A landscape with many valleys, sampled at points; each row gives a point and its height.
From any point a ball rolls to the lowest of the 2 points nearest to it. It stops when none of these is lower. Distance is the straight distance between rows; heights are no part of it.
(1112) height 484: [-23  -8 -17  -2 -32  31  28  -9   4 -15 -24 -29   4  16  15 -29 -27  -7
  12  20   5  -6   1 -10  32   7  -8 -28  -4  -2]
(1057) height 436: [-18 -27  34  13  16   7  25   2 -13 -26   1   4   7  10 -11   5 -37  11
   6   5 -12  12 -22  -4  36 -12   3  20  12  -5]
(1166) height 513: [ 11  14 -22 -13 -19  37 -17   3   7   8  24 -31  18   0  10 -15  13 -33
   4  28   6 -12  18   8 -24  -9  25 -21 -44  -1]
(798) height 125: [ 25  -8  16  21 -13   7  33 -22 -24   3  16  -4   9  25  -7 -55  13  -8
 -20 -26   3   5   4   2 -50 -16 -12  15  35 -27]
(1427) height 356: [ -5   7  14   1  30 -14 -35  18  -2  14  11   7  -1 -39 -19  46   2 -16
 -12  26  -7  12 -27  17   0 -12  33  23 -27  26]
(1615) height 412: [ 11  14  -3 -15  16 -14 -10  -5   9  16 -28  13 -29 -18 -12  20   6  11
  -6   5   5   3 -14  12   5  18  10 -10  24  11]
(1624) height 431: [ 21  20   8 -11  12 -34 -24  -4  18  16 -24  25 -29 -28   6  25  18  30
  10  -2  17  -3   3  14  20  24   3  -9  19   8]
(1255) height 437: [-12  14 -22 -20  30   7 -12  16  -3  25 -21   6 -19  -6 -23  23   2 -19
 -21   0 -19  11 -26   3 -27  15  13  -2   5  17]
(112) height 384: [-25 -10  -6  14  22   9   8  14 -17   7  17  10  22  20 -21 -11  -2 -23
 -24 -16 -23   7 -19  -8 -54 -18 -14  26  -7   4]
(1489) height 295: [ 41  -4  37  17  -8 -30   6 -17  -2   4  16  13   0 -12  -8 -13  15  17
  -3 -15  19  -2  13  18  -8 -18   3  14  29 -18]
(1462) height 474: [-17  -1   4 -14 -15  25  14   3 -11 -14 -23 -25   1   0   8 -14 -36  10
  26  13  -3  -4   7 -18  52  20  -8 -19   4 -10]
(52) height 112: [ 14  -1 -50  -9 -33   5   9 -29  24   0 -18 -14 -22  27   5 -27  34 -18
 -27   8   7   0  11   2 -36   2   2 -28   5  12]
(409) height 195: [ -2   3  15  -9  29  28   9  15 -24  15  -3 -12  -3  -2 -25  -1 -22 -12
  -8   2 -21   8 -20   4  -7   8  16   8  19  -7]
(1321) height 171: [-18   6   2 -14  20  22   9  15 -22   0 -13  -8   2   8   0  -5 -30   7
  15 -15 -21   0  -1 -21  21  23 -19  -3  10 -16]
(294) height 448: [ 16  -2   1   7   2 -27 -29  -1  24  -5  11  12  -6 -32   1  35  20   5
   2  24  12   1  -5  17  11 -13  22  12 -27  25]
(948) height 440: [-17 -12  26  17   2 -28 -12  17   0 -24  21  23  23  -6  20  26 -11  26
  37 -28   5  -9  17 -15  38  -3 -23  21 -16 -10]
(350) height 475: [-14  -4  19   1   5  56  35   9 -39  -5  15 -21  24  32  15 -49 -30   0
   4  -5 -19  -2  10 -19   8   6 -17  21  -2 -26]
(194) height 450: [-13  13 -32 -29  15  23   0   7   0  17 -34 -12 -26   0 -23  10  -6 -23
 -16  17 -17   9 -26   4 -11  22  17 -23  11  19]
(813) height 380: [ 11   0  34   7  27 -21 -16   7  -5  15  10  14  -4 -29 -23  31  -3  -1
 -13  10   1  11 -21  22   2 -12  27  25   5  10]
(378) height 459: [ -1 -18 -19   5  -2 -21 -18  -9  34 -26  -3   6 -15  -7  -4  36  17  -1
  -4  30   6   8 -19  10  13 -15  21   3 -30  39]
(1102) height 172: [-28  -5 -38  -7  -5  36  37  -5  -7   9 -28 -13  -4  40  -8 -37  -7 -26
 -25  -3 -20   5 -15 -13 -39   8 -15 -17  15   1]
(1574) height 434: [  8   9   2  13  13 -32 -30  12   7  17  19  14   3 -34  -7  33  23   2
 -12   0  -1   5  -2  10 -15 -17   7  22 -24  20]
(456) height 560: [ 16 -11  16  33 -33  -1  -2 -13  -7  -9  54 -12  43   7   9 -36  26 -22
 -13   4  20  -5  14  10 -46 -41   4  21 -29 -16]
(1478) height 324: [ 37  -3   6   8 -11 -28   0 -26  16   4   2  15 -16  -9 -11  -4  24  10
 -13  -3  22   3   2  16 -14  -9   5   4  23   3]
(1476) height 428: [ -1 -14  39   5  25 -18  19   6 -15 -13 -14  15 -14   9 -11  15 -34  34
   2 -20 -15  10 -12 -11  44  11 -10  18  45 -12]
(972) height 467: [ -9  -3  28  -8   3  50  33  15 -38  -9   8 -29  18  19  14 -36 -43  10
  12   3 -20   4  12 -25  44  16  -8  14   6 -25]
(1542) height 512: [-31  -8 -35  -7 -15  -9   2  -3  27 -26 -34   8 -16   9  16  17  -7  14
  18   2   4   1  -4 -15  44  16 -20 -27  -1  22]
(558) height 539: [-39 -32 -17  29 -18 -14   2  -1  22 -35  21  11  25  34  30  13  13 -15
   0  11  10   1  -6  -5  -8 -36 -14  16 -54  17]
(718) height 618: [ 19  -7  41  -2  -2  -9  11 -12  -2 -11 -20  -7 -16 -12 -13   5 -25  31
  10  22  18   1  -7  12  58   5  19  -6  39  -4]
(374) height 341: [-25  -1   1  -5  27   2 -33  27  -1  -3  10   1  13 -21 -16  48 -12 -21
   5  27 -16   8 -30   5   9 -14  19  15 -41  23]
(1430) height 636: [ 25  -9  51  11   9  -3  10   1 -15  -4  14   1   7  -4  -7  -1 -17  20
   9  -5   3   0   3   9  22 -13  11  18  22 -21]
(21) height 158: [ 16  21 -33 -16   4 -13 -12  -4  11  31 -14   9 -20  -4   2   0  30  -5
 -13 -18  -4  -2  11   1 -37  11  -7 -12   8   7]
(1098) height 157: [  4 -17  27  30 -12   7  29 -15 -24  -8  27   3  26  29  10 -46   9  -2
  -7 -25   1  -1   6  -2 -37 -28 -24  28  12 -27]
(268) height 478: [ 17  -6  -6  -5 -16   7  -2 -21  22 -15  -5 -14 -18 -14 -13   8   5  -8
  -5  48  20   6 -13  23  20  -4  39 -18  -6  22]
(1237) height 282: [  8  42 -17 -29   8  19 -24  16  -7  37  -5  -8   0 -16  16  -6   8  -5
  19 -19  -8 -17  26  -8 -16  22 -10 -23 -10 -15]
(1322) height 634: [ 22  -5  39  -1  15   6  17 -12  -9   6 -11  -6 -23 -10 -36   5 -17   2
 -17  25   8  10 -27  25  16   3  38   3  46   0]
(24) height 492: [-21 -11 -17   6 -40  43  36 -17   7 -15  -9 -38  16  28  21 -41 -18 -23
   3  32  12  -7   1  -3  10  -9  -4 -25 -20  -4]
(634) height 58: [-19 -29 -25   4  -5  26  29 -14  -1  -5  -3 -12  -4  36 -31 -15  -6 -41
 -46  26  -8  20 -35   8 -44 -12  23  -2  -3  14]
(1030) height 320: [ 26  24  -1   1 -13   0 -16   3  -5  24  27  -5  18 -16  11 -19  26  -6
   3 -18   6 -15  29   4 -37  -8  -7  -2 -11 -17]
(1388) height 590: [ -4  -1  -1   0 -14 -33 -18   7  20 -22   2  20   4 -12  31  29   4  30
  41 -23  18 -17  26 -10  41  16 -24  -9 -10  -6]
(1160) height 507: [-15  -3 -17  -2 -21  42  -8   3   5 -13  32 -33  34  16  16 -22   2 -38
   6  39   4 -11   7   3 -20 -22  19 -14 -59  -4]
(1619) height 311: [-19 -14 -24  -4   6  17 -12   7   7  -7  10 -10   8  11 -16  13   0 -36
 -20  31 -11  11 -23   4 -22 -20  25   2 -42  25]
(27) height 192: [ -5   8  30  -7  50  -3  -8  29 -29  22  -8  11  -4 -10 -23  27 -21   7
  -5 -19 -25   6 -20  -3   4  13   2  24  22  -9]
(1181) height 241: [  1  39   6 -14  21 -15 -44  29  -7  36   2  11   5 -37  18  24   8  14
  24 -23  -9 -12  20  -4   2  20 -11  -1 -19  -8]
(286) height 258: [-24  -3 -31 -13  -7  17   1  -1  16 -10 -15  -8  -1  15   4   4  -5 -17
   3  16  -6   0  -8  -6   4  -1  -2 -23 -18  15]
(167) height 543: [ 19 -20 -18  17 -37 -36  15 -33  38 -31  -9  17 -13  10  21  -3  32  21
   4   0  29  -7  11   4   8  -7 -15 -12  12  10]
(1034) height 96: [-11  -8 -35  -7   5  21   9  -1  -3  14  -2  -6 -10  24 -32 -11   7 -40
 -47   6 -17  16 -24   4 -61  -3  20  -1  -1  15]
(466) height 278: [ -7   3 -33  -8  -3  -2 -18   7  20  -3   0   1   1   2  11  13  18 -11
   4   4  -5  -4   4  -7 -10  -7  -4 -11 -33  16]
(221) height 224: [ 19  -9  39  24  -6  -7  26  -6 -24  -5  20  11  19  18  18 -35  -1  28
   7 -39  -1  -4  23  -8  -3 -11 -29  27  31 -36]
(1526) height 479: [  2   1  33  16  21   6   3  21 -34   7  34   4  29   4   4 -18 -12  13
   6 -34 -16  -7  17 -14 -12 -10 -23  35   1 -27]
(83) height 376: [ 12 -19 -13   5  -1 -16  12 -24  15  -6  -8  11 -18   7 -27   2  11  -8
 -31  11   5  16 -22  14 -24 -11  16   4  16  18]
(82) height 338: [ 31  19   2  18 -23 -20 -25   3   1  20  44  -4  25 -30  13  -5  42  -2
  -5  -8  16 -12  34  13 -37 -21   1  10 -27  -4]
(791) height 418: [ -3  13   2  13  15 -18 -25  22 -11  26  30   6  24 -23  -7  15  16  -6
 -11 -13 -13   0   5   3 -32 -18  -7  20 -25   6]
(80) height 506: [-47  -5 -30  16 -10 -18   3   3  13 -18   1  29  12  32  38   6   8   9
  19 -41  -2 -11  16 -29  -2   0 -53   3 -16   1]
(434) height 446: [-22 -19  36   3  13  25  28  13 -30 -25  -1 -14   9  12  -2  -5 -53  14
  10   8 -19  13 -13 -17  57   7   0  20  12 -10]
(1139) height 494: [-59  -1 -22   8   7   9   7  12  -7 -13   3  14  15  37  30  -6  -9   0
  13 -34 -15 -11  10 -34  -8   2 -48  10 -24  -2]
(1162) height 603: [ 10  -2  32  -9 -22  -5  -2  -3   8 -23 -10 -12  -3 -24  12  12 -20  33
  37  24  28 -10  15   6  74  12  12 -18  11 -10]
(941) height 293: [ -7 -20 -31  -7  -3   8  13 -16  20 -11 -30  -5 -29  10 -32  10  -2 -18
 -33  40  -4  20 -37  13  -3   1  31 -16   7  38]
(35) height 487: [-10  -3 -19 -17  -4  10  -9  -3  19 -13 -23 -13 -16 -10  -9  22  -6  -9
   3  45   1   8 -22  11  31   2  24 -23 -12  29]
(906) height 243: [  1  28  21 -14  44  -9 -22  22 -18  39 -14  11 -14 -30 -15  28  -5  -1
  -7  -6 -14   4 -16   7  -4  23  15  10  16  -1]
(1195) height 199: [-16   4  -6 -14  16   2  -6  10  -1   1 -17   6  -7  -4  -3  14 -18   7
  12  -9 -13   2  -9 -10  18  14 -13 -11   9   0]
(722) height 89: [ 18   0  14   0 -19   1  36 -14 -14  -1 -19  -6  -6  16  14 -38 -18  34
  11 -31   2  -6  25 -17  28  22 -27 -11  49 -28]
(353) height 620: [  2  10  38 -20   9  26   5  17 -32  -8   0 -27   5  -8   4   1 -43  19
  25   6 -10   0  10 -16  59  22  11   2  11 -25]
(493) height 133: [  4   7  19 -10   1  -3  18   2 -19   0 -16  -3 -10   8  13 -13 -25  37
  20 -31  -6  -3  22 -25  41  33 -25  -7  31 -28]
(1557) height 271: [ 16  38   5 -25  16  17 -23   9 -10  41  -9  -7 -14 -31   1   5   5 -12
   5   7  -1  -5   4  13 -10  26  24 -15   2  -7]
(912) height 87: [ 39   0  23   9  -8   2  24 -19 -18  11   6  -2   0   9  -4 -43   8   8
  -7 -24   7  -4  15   7 -22  -3  -6   4  42 -31]
(1315) height 626: [ 12 -18  27   2  -1  -5  19 -17   2 -13 -26  -5 -22  -7 -32   4 -25  16
  -6  37  15  10 -29  19  46   2  27  -8  45  10]
(1305) height 240: [ 40  12 -23  -8 -17   2  -7 -30  15  18  -1 -12 -35  -9  -8 -13  32 -13
 -32  19  20   5   8  23 -36   6  36 -13   9  15]
(95) height 214: [ 31  20 -26 -14  -3 -11 -21 -18  25  18 -16  -1 -35 -19   4  10  33   1
 -12  17  14  -1   8  14 -15  16  25 -12  -3  21]
(433) height 173: [  1  14  22 -11   0 -24  -5  10  -8  -5  -6  10  -5  -3  20   9 -15  42
  37 -40   4 -10  33 -25  43  33 -29  -6  16 -26]
(352) height 220: [ -9 -14   8   0  14  31  20   4 -16  -1   6 -14   7  10 -29 -10 -23 -24
 -14  18 -12  10 -29   9 -14  -7  20   6   2  -2]
(125) height 385: [ 10   0 -16  25  -8 -45 -16   1   9   6  21  21  14  -6   7   6  43   5
 -20 -28   0   1  13  -4 -43 -24 -26  20 -10  11]
(921) height 279: [  3 -10 -29  -9 -13  23  13 -17  12  -2 -13 -21 -17  12 -26 -11   1 -28
 -29  38   4  11 -21  16 -15   1  33 -23   1  22]
(478) height 597: [  2  -8  17   0 -26 -25  -3  -4  21 -30  -6   8   0 -17  23  18  -7  37
  43  -2  29 -13  22  -4  65  15  -9 -13   5  -7]
(1035) height 244: [ 26  17   8  -3 -16  36   6  -9 -12  12  25 -26  18  -2   2 -40   4 -18
   8   6   7 -11  22  11 -24  -4  14 -11  -4 -24]
(1582) height 388: [ 16  21   9 -16 -13  22 -32   9   8   4  21 -23  13 -37  18  11   4 -11
  33  32  18 -15  19  15  21  -1  30 -16 -42  -5]
(1455) height 462: [-27  13 -29 -27  22  36   1  20 -12  15 -26 -11  -6   8 -13  -2 -16 -17
  -3  -2 -26   1 -16 -14 -13  22  -6 -17   3   3]
(421) height 472: [-57  -2 -31 -17  19  44   8  24 -13  -1 -17 -11   9  26  -5  -1 -27 -25
  -2   5 -33   4 -23 -21 -12  10 -13  -7 -18   8]
(1209) height 643: [ 27  -5  49   5  13   6   7  -4 -15   2  13  -9  -1 -14 -23   0 -18   2
  -3  16   5   2 -14  22  15 -11  34  16  23 -11]
(224) height 366: [-28 -26  12  19  34   3  20  13 -19  -4   6  18  11  21 -30   3 -20 -12
 -24 -11 -24  17 -35  -4 -26 -16  -9  34   8   2]
(570) height 627: [ 31  -6  55   5  -5 -18   5  -9  -1 -13   5   4  -5 -13  -1   6 -12  36
  19   4  22  -6  11  14  47  -5  15   5  32 -20]
(720) height 421: [  6  17 -16  -9  29 -21 -23   6   5  38 -16  16 -29 -24 -19  26  21 -11
 -34   0 -12  12 -18  11 -34  13  21  13   6  27]
(103) height 466: [-12  -1  -1 -14 -15   6  11  -2   1 -14 -43 -19 -15  -7  -4   0 -34  13
  17  24   6   0  -6  -8  64  22   0 -26  24   6]
(107) height 482: [-26 -12  11  12  -7  44  31  -2 -22 -14  20 -18  28  32  21 -42 -20  -7
   9   0  -3  -8   5 -14  -5 -11 -19  14 -20 -22]
(1349) height 445: [-23 -10  23   0  12 -15  19   5 -17 -21 -24   5 -16  10  -2  16 -40  33
  17 -15 -10  10  -4 -25  65  23 -18   6  31  -5]
(270) height 351: [ 26 -16   3  10   3 -39   9 -30  19  -3 -12  28 -29  -3 -27   9  18  15
 -27   1  17  13 -19  19  -8  -6   5   9  39  16]
(1168) height 345: [-25 -24   6  11  35  -7   4  12  -5  -5   1  17   0   4 -40  28 -18 -19
 -27   5 -20  24 -48   6 -13 -16  11  27   3  19]
(836) height 198: [  8  32 -30 -15  12 -18 -20  10   2  36 -20  19 -13  -5  11   2  22   9
   1 -43 -10  -7  21 -12 -30  23 -31 -13   9  -5]
(362) height 64: [ 20  12 -37 -13 -28   0  13 -25  18   8 -23  -5 -19  12   8 -28  25  -2
  -9  -7  10  -8  18   0 -22  11 -14 -35  19  -1]
(206) height 423: [-14 -27  18  13  11   5  40  -9 -12 -15 -19   3  -7  22 -17 -13 -32  10
 -10  -3 -13  14 -25  -5  19  -1  -8  10  36  -3]
(1587) height 310: [-21 -26 -24  -1   9 -12   8  -8  21 -22 -27  12 -22  10 -25  28  -5  -6
 -21  26  -7  21 -43   5  10  -6  11  -5   6  39]
(278) height 581: [ -4  11 -29  -3  -5 -41 -25   8  27  -8 -10  28  -7  -9  31  31  23  25
  27 -32   6 -14  22 -16  18  19 -32 -11 -12   8]
(1611) height 399: [ 13  31  14 -29  -5  26 -30  12  -6  13   4 -24   6 -34  23   6  -7   2
  42  15  13 -18  26   4  32  18  16 -24 -22 -20]
(1232) height 402: [ 17   9  13   3  27 -26 -19  -1   1  28   2  19 -21 -32 -27  28  14  -7
 -33   7   0  14 -20  21 -20   3  28  24  11  18]
(541) height 571: [ -8  -2 -37  11   0 -47 -17   4  29  -7 -10  31  -9   5  22  27  33  18
   5 -31  -2  -4  11 -17  -7   1 -34   0 -11  20]
(631) height 378: [  8 -23  16  20  14 -32  17 -17   7  -9  -6  29 -11   7 -26   8   1   9
 -19 -13   3  14 -22   8  -8 -15  -4  19  34   6]
(1304) height 411: [ 14  16  18 -19 -19   9 -13   4   4  -5   2 -14   7 -22  23   0  -7  21
  41   2  19 -19  32  -1  41  16   1 -20  -7 -24]
(618) height 152: [  7 -10 -38   2 -17  -5   7 -23  13   2  -5   0 -11  25  -9 -20  30 -26
 -41  -2  -1  10  -3   3 -54 -10   4  -4   1  13]
(648) height 609: [  8 -10  43  -1 -13  11   5   1  -4 -24   6 -17   9 -16   4   4 -30  19
  30  25  15  -4   4   8  61  -3  19  -3   3 -15]
(802) height 231: [ -8   2   6   1  26 -20 -12  11  -2   7  -3  24  -1  -7  -8  22  -4  10
   6 -21 -10   3  -8  -6   3   0 -15   9   6   3]
(1325) height 379: [ 23   8  25  -7 -19  30 -11  -1   0  -5  27 -30  17 -26   6  -5  -7  -8
  27  34  22 -13  14  23  23 -12  35 -13 -24 -13]
(119) height 259: [ 39  -5  51  22   1 -31  13  -4 -19   4  17  19   9   3   3 -17   4  32
   3 -40   6  -6  18   2  -2 -14 -15  27  41 -31]
(700) height 191: [ 24  35 -25 -17  12 -18 -30  -3  13  44 -16  11 -35 -28   8  13  37   0
 -14  -3  -1  -2  11   8 -28  26  18  -8  -3  18]
(707) height 483: [-48  -5 -19   1  15  35  19  12 -16  -4  -4   0  14  36  11 -19 -22 -11
   2 -15 -24  -3  -6 -26 -17   3 -32   4 -11  -3]
(66) height 280: [ 20   1 -11  -1 -14  18   0 -15   3   5  18 -15   2   1 -14 -16  10 -30
 -19  19   9   2  -3  16 -35 -13  28  -6 -11   2]
(1423) height 546: [-19 -32   4  30 -18  -9  10  -8   9 -30  26  10  29  23  10  -3   6 -13
  -5  13  13   5 -12   5 -14 -41  -6  20 -35   6]
(510) height 558: [ -1 -13 -41  11 -22 -38   3 -18  38 -23 -19  24 -17  22  25   8  36  15
  -1 -17   9  -3  12  -9  -4  -2 -27 -11   3  19]
(997) height 222: [ 10   1  -1   3 -16  19  14  -9  -8   2  10  -8  14  13   8 -36   6  -8
   3 -11   3 -10  17  -2 -24  -8 -13  -7   4 -23]
(422) height 238: [ -3  13  -8  -4  13 -18 -10   9   1  12  -4  20   0  -1   9   6   6  16
  12 -37  -8  -4  11 -14  -7  12 -31  -3   6  -8]
(1658) height 457: [-24 -13  15  -1 -10  -5  24   0  -8 -25 -36  -9 -14   5   1   0 -49  24
  20   8   0   6  -6 -21  79  23 -12  -8  26   4]
(1285) height 130: [  3 -10 -35  -1   0  -4  -9 -10   9  11   2  -1 -15   9 -23   3  23 -29
 -47   7  -9  16 -15   8 -53 -10  21   7 -10  24]
(1233) height 519: [-25 -17  -8  25 -22 -22  14  -8  15 -29   6  24  14  23  34  -1  12  11
  16 -27  14  -8  13 -15   3 -12 -40   8  -9  -5]
(1608) height 327: [-20 -30  -9   3  18  -2   5   0  10 -15  -7   9 -11   7 -38  29 -13 -22
 -29  29  -9  24 -49  11  -7 -16  26  11  -7  29]
(640) height 301: [ 26  35 -16 -17  -9   9 -14  -1   0  33   2  -5   1 -10  17 -23  24  -6
   7 -21   4 -17  35   0 -33  11 -12 -19   0 -18]
(1418) height 521: [  3  11 -44 -13 -22  20 -17  -4  20   2   7 -25   7  15  21 -13  31 -32
  -4  20   1 -11  23  -2 -29  -8   9 -25 -43   8]
(1068) height 251: [  4  36  -5 -35  20  18 -16   8 -10  35 -37  -9 -28 -24  -5   9  -5  -6
   3  10  -3  -1  -7   9   7  38  21 -28  19  -1]
(450) height 263: [ 17  43   8 -20  12   5 -36  16  -6  39   3  -4  -1 -37  17   5  13   1
  18  -5   1 -14  23   9  -5  18  10 -12 -16 -10]
(1192) height 451: [-31  -3   4   6   0 -10  -5  14  -1 -19  10  16  14   6  25  10 -11  20
  31 -33  -2  -8  21 -26  26   9 -35   8 -14 -14]
(1596) height 425: [-13 -12  16  27   8 -42 -14  13   8 -13  19  34  17 -11   5  29   2  19
  15 -27   0   1   3  -6  13 -19 -24  24  -8   3]
(1603) height 426: [ 20  10  21  -7  -5 -17 -13   0   4   2  -2   6  -4 -20  14   8   1  29
  27 -10  18 -10  20   4  30  11  -5  -9  10 -17]
(141) height 296: [ -6  -4 -27  -1  -7  22  -6   0   2   4  22 -16  14  17  -7 -15  12 -37
 -20  17  -5   0  -5   4 -45 -17  15  -3 -34   8]
(226) height 404: [ -1 -22  29  10  26 -17  24  -5  -8  -6 -18  21 -16   9 -30  12 -21  14
 -16 -12  -9  17 -29   3  13  -3  -2  16  49   1]
(1107) height 520: [-23 -19 -51   2 -21 -16   4 -10  43 -35 -37   6 -24  18  19  22  13   6
   5  22   3   2 -10  -9  32   3  -9 -25 -15  41]
(60) height 132: [-13   3  18  -8  38   5   7  21 -30   7 -10   9  -5  10  -8   7 -30  18
   4 -32 -29   8  -7 -22  15  21 -19  18  27 -17]
(1393) height 189: [ 16   2  15  16 -12   1  13  -7 -21   4  22   5  24  14  17 -43  15   5
   4 -37   2 -12  24 -10 -33 -15 -32  16  14 -32]
(13) height 239: [-22  -7  -6  -6   1  34  12   3  -5  -7  -5 -18   8  10  -9  -8 -22 -22
   1  24  -9   4 -18  -1   5  -5  10 -11 -13   2]
(731) height 340: [ 23 -10   8  30 -30 -32  -6 -12   9 -10  38  10  27  -5  12 -12  37   0
  -7  -9  20  -3  17   8 -30 -32 -10  20 -13  -6]
(267) height 209: [ -4  24  17 -14  17 -17 -28  21 -11  12  -1   9   2 -18  17  21 -11  26
  34 -33  -4 -12  23 -16  26  24 -20   0  -5 -19]
(554) height 137: [-16  -4 -21  -6  14  28  27   2 -14  13 -16  -4  -5  26 -31 -21  -9 -27
 -30  -7 -21  11 -24  -1 -45   7   0  -1  21  -1]
(1054) height 554: [-10 -22   9  31 -22   2   3  -7  -7 -17  48  -6  41  19   7 -21  11 -26
 -12  16  14  -2  -3   7 -36 -44   3  24 -44  -4]
(526) height 530: [ -6 -27 -28  14 -31 -26  16 -25  44 -37 -24  12 -20  14  13  10  16  14
   0  21  20   1  -6   3  28  -6  -7 -17  -1  28]
(738) height 297: [  2  10 -21   3  -9 -17 -26  11  19  -3  14   8  15 -11  23  16  27   2
  15  -8   4 -11  23  -5  -8  -8 -13  -3 -32   5]
(262) height 325: [-24 -12 -12   3  26  -2 -20  20   1   2  13   4   9  -3 -25  33  -3 -29
 -19  19 -19  14 -32   3 -21 -20  18  20 -34  28]
(336) height 468: [  3 -19 -16   4 -22  -5  -4 -15  36 -32  -1  -4  -4  -2   5  17  10  -2
   6  39  17   2  -9  12  24 -15  19 -13 -25  24]
(429) height 262: [ 28  15   6  -6  -3  29   7  -8 -13  24  14 -21  -2  -9 -15 -27   5 -24
 -14   6   6  -2   5  19 -34   2  27  -8  10 -12]
(968) height 614: [  2  -3  39  -7   7  32   4  10 -23 -11  12 -26  15  -7  -3  -2 -36   2
  22  20  -5  -1  -1   0  43  -2  20   3  -2 -21]
(1369) height 260: [ 21  11 -24 -17  -8  20   4 -17   6  20 -16 -14 -28  -2 -23 -12  10 -23
 -31  21   6   9  -8  17 -32  15  34 -22  17  16]
(668) height 500: [-21  -6 -14  -5 -25  56  19  -4  -2 -13  10 -40  25  22   8 -33 -18 -34
   1  41   3  -8  -5   1  -3 -11  16 -25 -36  -6]
(892) height 225: [  7  19   5 -24  23  25   3   8 -17  30 -23 -13 -18 -10 -20  -3 -14  -7
  -8   0 -12   3 -15   8  -5  28  16 -12  28  -7]
(740) height 42: [ 33  -1  19   4 -20   7  32 -21 -10   2  -9 -11  -6   8   5 -41  -5  20
   4 -14  11  -7  19   3   7   7 -11 -12  45 -27]
(1106) height 367: [ 29   4  17   5 -28  20 -14  -7   7  -6  44 -26  26 -19   5 -13  12 -19
  13  33  26 -10  18  23  -5 -26  35  -5 -38 -10]
(1438) height 531: [-45 -26 -21  27 -20 -17   7  -2  27 -39   8  19  18  32  41  17   8   1
  18  -8  10  -4   4 -14   8 -20 -28   7 -37  11]
(1441) height 407: [ -1 -11  -3  33  -4 -53 -12   4  16 -11  20  36  16  -6  11  21  27  17
   1 -29   4   0   9  -6 -11 -22 -31  23 -12   8]
(803) height 403: [-17  -4 -14  18   9 -14 -13  15  -9  13  29  10  26   3 -13   4  19 -15
 -29 -13 -17   4  -2  -4 -53 -28 -12  23 -26  14]
(1012) height 354: [ 30  10   7  14 -33  -2 -24  -1   6   3  51 -18  37 -23  16 -13  31 -15
   5  13  23 -16  31  16 -27 -26  16   5 -40  -9]
(642) height 393: [  4  -5 -11  -6   3  -2  10 -12  10   0 -19   4 -18   1 -16   1  -1  -3
 -11   7   1   7 -16   8   1   4   3 -12  18  12]
(1020) height 277: [  0  20  17 -16  35   9 -17  13 -16  30 -14   2 -21 -29 -25  25  -8 -18
 -14  18  -8   9 -29  18  -6  18  36   8  14   6]
(380) height 363: [ 34   0   0  28 -22 -46 -14 -17   4  13  32  12   8 -17  -1  -6  50   6
 -30 -21  12   3  16  10 -49 -26  -8  25   0   6]
(179) height 504: [-30  15 -41 -25  -5   4 -14   9  15  -8 -35  -1 -15   1  19  19  -8   6
  22  -1  -8  -5   4 -20  35  27 -19 -35 -10  11]
(306) height 489: [ -2  14  16  12   8  19  -2  20 -34  14  40  -6  40   5  11 -36   1  -1
   7 -30 -15 -19  27 -15 -36 -13 -28  25 -14 -25]
(249) height 117: [ 32  21 -19 -14  -8 -13  -2 -20  14  23 -20   7 -28  -6  -1 -12  28   7
 -10 -12  13  -5  15   9 -21  16  -3 -22  29  -1]
(89) height 318: [  4  -1  -9  19 -26 -14 -13   0  12  -8  32   3  30   0  25  -6  32  -7
   6  -6  11 -13  25  -2 -24 -26 -15   7 -36  -4]
(1076) height 456: [-17  -1  34  -7  26  25  18  25 -42 -13  10  -8  11  18   9  -8 -44  22
  16 -15 -29   8   8 -33  48  21 -15  26   9 -23]
(876) height 444: [ 20  23  22 -17   9 -28 -16   0   2  17 -24  15 -22 -20  10  18   0  41
  20 -20  15  -9  15   4  32  32  -7 -12  28 -11]
(1646) height 464: [-17  -2  26  15  17 -11  -3  21 -23  -5  24  18  22   8  17  -3 -14  25
  22 -45 -14  -8  22 -26  10   1 -38  31  -3 -24]
(1446) height 495: [-12  13 -29 -28  -3  11 -11   2  15  -2 -34 -12 -20 -12   1  18  -5  -2
  13  25  -2  -2  -8   0  31  21   8 -35  -4  18]

Where does a ball stop that starts at each point below?
(1526) -> (409)
(668) -> (740)
(1162) -> (362)
(1438) -> (740)
(107) -> (740)
(456) -> (409)
(1542) -> (362)
(1427) -> (740)
